Each row is a point on a tangle of strands that fork, close into loops and nearly touch. The rows are in no order.
Two points are linked if the straight distance between their rows is under 71. Some points are linked to none.
vibo: [-21  -7  -4  -9 -13   7  -9 -18   5  -2   7  12  10  15  12 -10  15 -35
  21 -11 -23   0  30  -7  16]
Modez: [ -7   1 -31 -15 -17   0   6 -25  16  10 -19 -17   0 -20 -12 -31  -5   9
   0 -28 -17 -21   7   8  -3]
Vunu: [ -9 -10 -29   4 -33  -5 -10 -15 -20 -15   9  11 -32  30   3  -7   3 -11
   6  26  -4  19  -8 -20  22]
dil: [-33  15 -40 -15  -3   1  -4   2  -9  13 -21  19  -5 -14 -17   5  11  -3
 -26  -3  -9 -25   5  -6  11]
burum: [-17 -12   3   1   2  21   4 -14  18 -24  11  -2   4 -18  25   6  23   6
  20   6  43 -26 -19  11   3]
zutap: [-13  10 -11  -4  -7  30  27 -10  41   9  10   3   6  -4   6  -3  -6  -9
   6   7   6 -10   7   3   0]
Begu: [ -3   7   6   6  13  33  41  40  20  -3   7  -5  -9 -23  16  16  -9  16
   1  49  26  10 -26 -13   4]
Rud: [-17  36 -25 -10  20 -12   2  10 -18  28 -32   5 -15 -22 -30  20   9 -12
 -50  -5 -17 -39   2  -6   1]
zedeg: [  8  -1 -14  10  25  27  43  36  14  -4   7   0  -3 -18 -13  -4 -17  25
 -15  34  39 -12 -33 -10  11]
nunas: [  9   1  21  45  -9 -12  -1  10  -3 -32  41  -7   7  34  -2  -5  36 -36
  28  -9  -4 -11  23   8   1]
Mese: [ 34  -8  -9  26   5   6  47 -18  28 -14 -13 -21   2  13   0 -44 -29  15
  -4   5  26  -1 -36   1 -22]
rebi: [-23  16 -13  -2   4  29  35  11  23  11  11  -2   2 -30  -9   3  -1  11
  -9  15  23 -16   7   6  10]
rif: [-31 -15 -23  -7 -16 -19 -11  -6 -45  16 -26  22 -20  19  -9 -15   8  -3
   5 -10 -16  -9   0  -9  14]
Deko: [ 17 -38  -1 -14   0 -39 -28 -21 -13   1  15   9   3  13  10 -25   3 -45
  25 -17 -31  27  10 -31  -5]
zuti: [-19  -4  17  29 -23 -25  -7   7 -11 -23  46 -30 -12  17  -9  -2  24 -33
  19  -8 -20  -4  27  15  17]
fave: [-27   2 -30 -18   6   9   8   4  10  15 -20  45   6   4 -12  -5  12 -17
  -4  11  -6  -2   5 -22   4]
lobov: [-26  -8 -30   5 -14  38  -2  -3   4 -29  -5  -3  11  24  21   3   3   2
 -17   8   3   7 -10   7   5]
Poba: [ -4  14 -24 -33   7 -12 -20   4 -45   5 -14  31 -24 -15 -17  36   7   4
 -38  19   7 -13 -11 -26   9]
mivi: [ 44 -17  53 -32  23 -27  -9  10  24  12   0  -4 -10 -18  30  -1 -20  15
  25   2  -2  23  -9  -4 -32]
tapeb: [ -6 -10  10  15  13  13 -22   5  -4 -12  24 -14   2 -36   9  62  -7  25
  -6   6  39 -25  -3  -8  34]
fisag: [ 48  11  76  -1  10 -17 -31 -21  21 -18  14  16   3   1  22   5  26  -9
  12 -18  31  23 -10  -2   0]
dig: [ 53  -9  64  -6  13 -22 -31  -7  15   0  25  12  11   5  27   4   1 -16
  16 -29  12  11   8  11 -14]
vamu: [ 45 -13  41 -20  29 -32  -6  15  26  14 -17   3 -17 -28  12 -10 -26  30
   2  23   8  35 -28  -4 -25]
gefil: [ 27  12  30  14  -8  19  29  -2  24 -26 -20 -12 -11  -4  41   9  -5 -24
  16  34   4   4 -32   1 -13]
Zibov: [ -3  15   7   9   1  41  11  21  12 -16  15   5  10  20  44  24  -5  -8
   3  24   0  -3  -1   3   1]
pomo: [-10  12 -21  11   1  44   6  23  -1 -21   3   3  26  24  38  21 -12   2
 -16  28  -4  16  -9   8  10]
ziro: [-33  19 -12 -14 -14  11  -7 -15 -19   6  -1 -10 -16  -8 -12   7  -7 -22
 -13   4 -13   5  32 -10  32]
gigok: [ 11  29  27  16  -9  17  28   2  24  30  -9  20   5   3   6  14 -21 -16
  -3  23 -17  20   5   4 -22]
narut: [-24  -7 -15 -11 -23  -6 -14 -16 -35   1 -29  -4  -4  16 -14 -19   8  10
  -5 -14 -19 -14   2  17  12]
begid: [ -3 -17   0  -9  -1  10   8 -21  35 -13   7  -4   9 -19   1 -24  22   1
  16 -11  40 -28 -10  13  -8]
Zulim: [-19   3 -15   6   4  -2 -29   9 -13 -16  39  16  -8   7 -17  21  20 -36
  -8  20 -11  14  29 -29  29]
bof: [-11  -5   0  15  13   2  26   9   7  21  -3  24  13 -10 -11 -16  13   4
  36   4  29 -46  -8  10 -10]
zudov: [ 12 -18   1 -25 -13   9  -6  -4  11  -1  -5  -8  13  17  16 -27   0  32
   0 -27  13  12 -23  37  -2]
Puse: [ 27  -3 -24  26   6   7  38 -19  40  -3 -13 -12   8  11 -21 -39 -30  23
   1 -10   1  -4 -10   3 -13]
rabuf: [  2  12 -12  11  23  10  35  37  -5  14  15  -8 -16 -29 -33   7 -12  30
 -40   9  22 -33 -28  -2   4]
tuko: [ 50   9  67  18  -9 -13 -22 -17  -7 -34   9   7  -2   5  31  18  23 -21
  13  -7  23   9 -22  14 -18]
pedu: [ 29 -20  20 -28   0  -7   1   9   7   3  -9 -16   0   0  23 -28 -11  50
  18 -18  14  18 -22  22 -10]
gez: [-17 -17  12   8 -37 -20  -7  -2 -20 -12  23 -35 -18  30  -7 -20   1 -17
  16  -8 -34  11  19  15  18]
zonor: [  0  11 -16  18  15   5  43  11  10  39 -10  21   6  11 -37 -40 -11  -3
   1  10  -2 -33   1   0  -6]
Napi: [  8 -11  -2 -19  -7   2  -8 -25  24   2  -3  -5  14   8  16 -20  -6 -16
  27 -23 -28   5  19   5  -8]
kovo: [-24   3 -21 -10 -12 -29  -8  -9 -72  17 -14  19 -33   7 -15   3  -5  -3
  -6  12   1   1  -3 -24  25]
mav: [  1  32 -39  17  18  16  38  37  -5  -6 -17  -2 -18 -13 -44   4  -3  35
 -64 -20  11   5 -13   4   2]
zek: [ -5  -7   5  -6  -3  10 -22 -28  20 -16  21   2  26   4   5 -14  29  -2
  17 -31  28  -3   8  19  -5]
ruda: [ -7  14  -4  -9  28  -6  -4  28 -10  29   0  -4   8 -41 -26  43  -8  13
 -34  -6  14 -56   7  10   4]
mizo: [-20   4   9  -6  16  14 -20  12 -18   5  25 -10  10 -35  -5  54 -11  19
  -2   7  19 -21  16   1  22]
sude: [ 50 -21   9   1  11 -11  29 -13  25 -10 -21 -24   2  -7  -2 -43 -24  20
  -2  10  29  17 -56  10 -23]
zuve: [ -6 -17  -1  -7 -35 -26 -21 -22 -21 -17   6 -35 -14  25 -12 -18  -1  -5
  -6  -1 -28  20   6  16  15]
Bezes: [  5  15 -37  23  -1  11  35  -4  31  12 -33   6  -4   4 -23 -22 -14  19
 -10 -16  -3  14  -1  -2   7]
kov: [  3  16  20  43  22  20 -20  16  -1  -7  25  27  34  23  20  42  13 -10
  10  21   8   9  13 -11  -3]
ked: [-15 -20  -2  -5  -7 -14   1   0 -18  30 -29  -6   5  12   4 -31  -6  28
  29 -43 -22  -4   4  12  -7]
Mitab: [-18   1  -4  17   1  16 -23 -26  10 -26  14  18  31  19   8  -3  32  -7
  15 -12  20  -2   9   0  -9]
Guvav: [ 41 -13  44  14 -19 -11  -6 -20  28  -1   5  -6 -19 -38  14   5 -19 -19
  13   3 -14  -3 -38  17 -40]
Rinu: [ -5  45 -33  -8  10 -20  21  11 -10  20 -41   4 -32 -19 -41  14   9   3
 -61  -4 -15 -10  -5 -12   3]
Teb: [ -4 -38 -15 -13 -12 -31 -26 -20 -28   1   9   1 -18   8   1 -31   0 -25
  19 -16 -29  23   9 -28  14]
Bido: [-11  23 -24 -33  11   8   9  27 -26   8 -23   6  -9 -34 -37  17   8  30
 -33  -7 -18  21  10  -9 -10]
gira: [-24  34 -26 -14 -14   7   5 -24 -12  24 -34 -16 -15 -24 -13   1 -14  -7
 -17 -10 -23   7  28 -11  25]
gekug: [ 23 -19  23 -19   9 -12  -1   2   7  11  -5 -14   6  24  31 -19 -15  32
  34 -25 -23  16   3  11 -21]
Zer: [ 17 -31  21 -27  10 -39 -39   1  -5   7  10  10  15  26  14 -19  -9 -19
  10 -19 -33  31  18 -12 -25]
Bur: [-29   5 -10  18 -21 -55 -16 -12 -28  -6   5 -24 -15   1 -21  15   7 -36
  -8  48   0   9   9 -13   5]
lafo: [-26 -28  13   0 -12 -16  -8  -7 -37  25  -1 -20  -1  24   6 -29  -6  14
  27 -34 -23   7   9  19   2]
kubo: [  8 -22 -25 -16 -18 -19 -19 -24 -18  -2 -11  -6 -28  13   0 -25 -14   8
  19 -22 -38  32   8 -26   9]
Det: [-17  21 -17   9  21  -2  18  21  -8  25  -2  -4  -7 -27 -22  24  -3  16
 -33   4  18 -61 -15  14  -3]
gobu: [ 22 -30  13 -26  -4 -19 -46  -6  14  -9  25   7  20  22  -1 -25   8 -18
   0 -24 -13  25  20  11   4]
Duv: [-32  13 -10  23  18  19 -21  -8   5  -7  28   7  24 -23  -1  18  18   9
  19 -12  34 -32  14 -13  11]
Mipa: [ 21  21  28  14  -7  27  19  16   2 -20  -2  -7  -1  24  58  23 -13 -18
   8  28   8  -5 -10   9 -11]
Leli: [  0  19  15   2   3  24   6  19  11  20  -3  33  20  15  13  37   0 -30
  -9  25 -12  21  16 -11 -18]
mes: [ -7  -7 -15 -12  16  36 -16  41   5  -9  19  12  33 -14  -2  39   5  12
 -18   8  -2  16  10  -5  14]
zusu: [  5  16  32  26   5  11 -11  21  -6  -7  10  35  23  29  16  44   9 -30
  -7  16 -15   9  21  -9 -12]
nek: [ -3   9 -24   9   2   9  28  10  21  30 -17  38  22   1 -32 -22   4 -18
 -10  15   1 -16   6  -5 -11]
fuzez: [ 19   1  -1   2 -22  15  -1 -14  16 -15 -29  -6   9  42  30  -9 -14  -2
   1  -1 -37  34  -4   3 -15]
nif: [-24 -11   8  16  17  17 -15 -10   1 -37  19 -12  -9 -29  21  36  18  12
  16  12  35 -26 -16 -16  16]
Niv: [-21   3  -5  22   6  22 -22   2   1 -13  23  18  27  27   5  23  23 -12
  14   5   6   1  22  -8   8]
mula: [  8  -6 -26 -12 -24  -2  -5 -29  -1 -13 -23  10 -23  30  12 -17   0   6
  14  -1 -19  23   0 -23  14]
nom: [-37   8 -13   1  -4   8 -21   4 -17 -12  22   4  -1  -6  -9  26   2 -20
 -15  15 -12   8  36  -8  30]
Gezu: [  0  -2  -6  16   2   1  47   5   6  27 -11   6  -7  -5 -15 -30  -7  17
  24   8  15 -35 -12   7   0]
fedag: [ -3  -2 -18   0 -20  27   2 -13   8 -21 -20   0  20  40  31 -13  -4   5
   0   6 -14  15 -13  14 -10]
sovi: [ 52 -19  24  -7  26 -28   9  -1  24   8 -19 -13  -5 -23  -9 -32 -35  37
   2  15  18  22 -33   0 -34]
dozev: [-15  -1 -14   3 -13 -28 -13  14 -59  15  25  11 -38  12 -23  15 -11   2
 -10  35   2  22  -8 -26  22]
Gusab: [-33  17  -1  -9   7  30   8   7  -2   8  18  -8  -4 -27   1  32  -7  16
  -5  12  15 -15  17   5  15]
vuf: [-27   3   3  17  18 -11   3  -5 -15  16  -2  10   5 -28  -7  -8  31   3
  32 -29  33 -58  -5   6  -9]
Zirin: [ -7  10  -9 -36  15   3 -17  32 -30  14  -9  -2  17 -47 -34  38  -4  16
 -35  -5 -16  -3  15   3  -7]
Mugod: [  5   5  23  17   6  20  41  10  28 -12 -17 -10 -15 -13  33   6  -3  -8
  14  51  11   7 -32 -17   2]
tib: [ 50 -14  49 -11   3 -20  -2 -13  30  -4  -1 -16  -9 -23  33   4 -15  -3
  18   9 -11   8 -18  10 -39]
Kun: [ 16  -1   4 -20  19   6  -9  25 -16  18  -5 -12  23 -50 -29  53 -11  28
 -40 -14   5 -31  -4  13   1]
relo: [ 10 -11 -25 -24   7 -11  -6 -15  33  10  -8 -13  17 -13  -1 -38 -18  16
  10 -26 -24   5  14  -6 -27]
Razi: [-30 -13  -9  11 -28 -23 -21 -20 -25 -27   3 -30  -7  20 -16   9   3 -21
 -19  26  -8   7  10   9   9]
tofur: [ 12  -3  32  18  -5  -4  -9  -6   0 -28  37  -3  10  39  23   1  30 -24
  29 -11  12  -3   9  17   0]
rupum: [  7 -34  30  -5  -5 -11  -7   2 -12   8   8  -6  14  41  19 -25  -7   9
  33 -29 -25  20   5  15 -11]
Sotu: [ -3  39 -31  -9  20  -4  22  25  -9   8 -28  -4 -20 -29 -49  17   5  25
 -57 -10  -5  12  -8  -7  -6]
rusul: [ -8  19 -41  -3 -11  -4   8 -26   3  21 -45 -18 -19 -27 -15 -20 -18   6
  -3 -27 -23   0  20 -13  15]
gavo: [ 44   0  50  13 -10  -2 -13 -11   6 -42  28  -3  11  32  32   5  21 -33
  12  -3  19 -10   0  19 -18]
fufop: [ -1 -26  -2 -25 -12  -5 -10   0   1  14 -16   3  18   7  -1 -33   7  17
  12 -31   5  -9  -6  32 -13]
varut: [ 18 -19  41  -8   5 -22 -33 -15   8   2  27   4  24  20  13 -18  17 -26
  26 -44   9  12  22   9  -6]
Firif: [ -2  32 -34  18   5  21  46  12  12  -1 -17 -12 -15 -15 -41 -11 -11  33
 -34 -15  11   6   2   8  17]
milot: [-19   4 -10  11 -16 -33 -14   8 -40   1  21  -9 -36   6 -21  22  -1 -24
 -13  45 -16  25   9 -22  23]

A fork is a point with three links, a tip a point with one. Leave the first point through the second and follow the links. Name the first fork or tip that comes.
varut, dig | narut
Mitab, zek | zutap
milot, Bur | Vunu
Bezes, Puse | Guvav
rabuf, zedeg | fuzez
Napi, relo | Zulim

A tip is a point with one link. Name the tips that can be reached along the links from each point below, in the order of the rows.
Bido | Guvav, fuzez, vuf
dozev | Vunu, narut
Leli | zutap, gigok
rusul | vibo, Zulim

Name the points in between on the shortest way along the links from the first point to the second, in order.
zonor, Mipa | nek, fave, dil, Rud, Rinu, Sotu, Bido, Zirin, Kun, ruda, Det, rabuf, zedeg, Begu, Mugod, gefil
rif, Zer | kovo, dozev, milot, Bur, Razi, zuve, gez, zuti, nunas, tofur, gavo, tuko, fisag, dig, varut, gobu
Gusab, Niv | mizo, tapeb, nif, burum, begid, zek, Mitab
Guvav, Zirin | tib, mivi, vamu, sovi, sude, Mese, Puse, Bezes, Firif, mav, Sotu, Bido
Zulim, vibo | nom, ziro, gira, rusul, Modez, relo, Napi
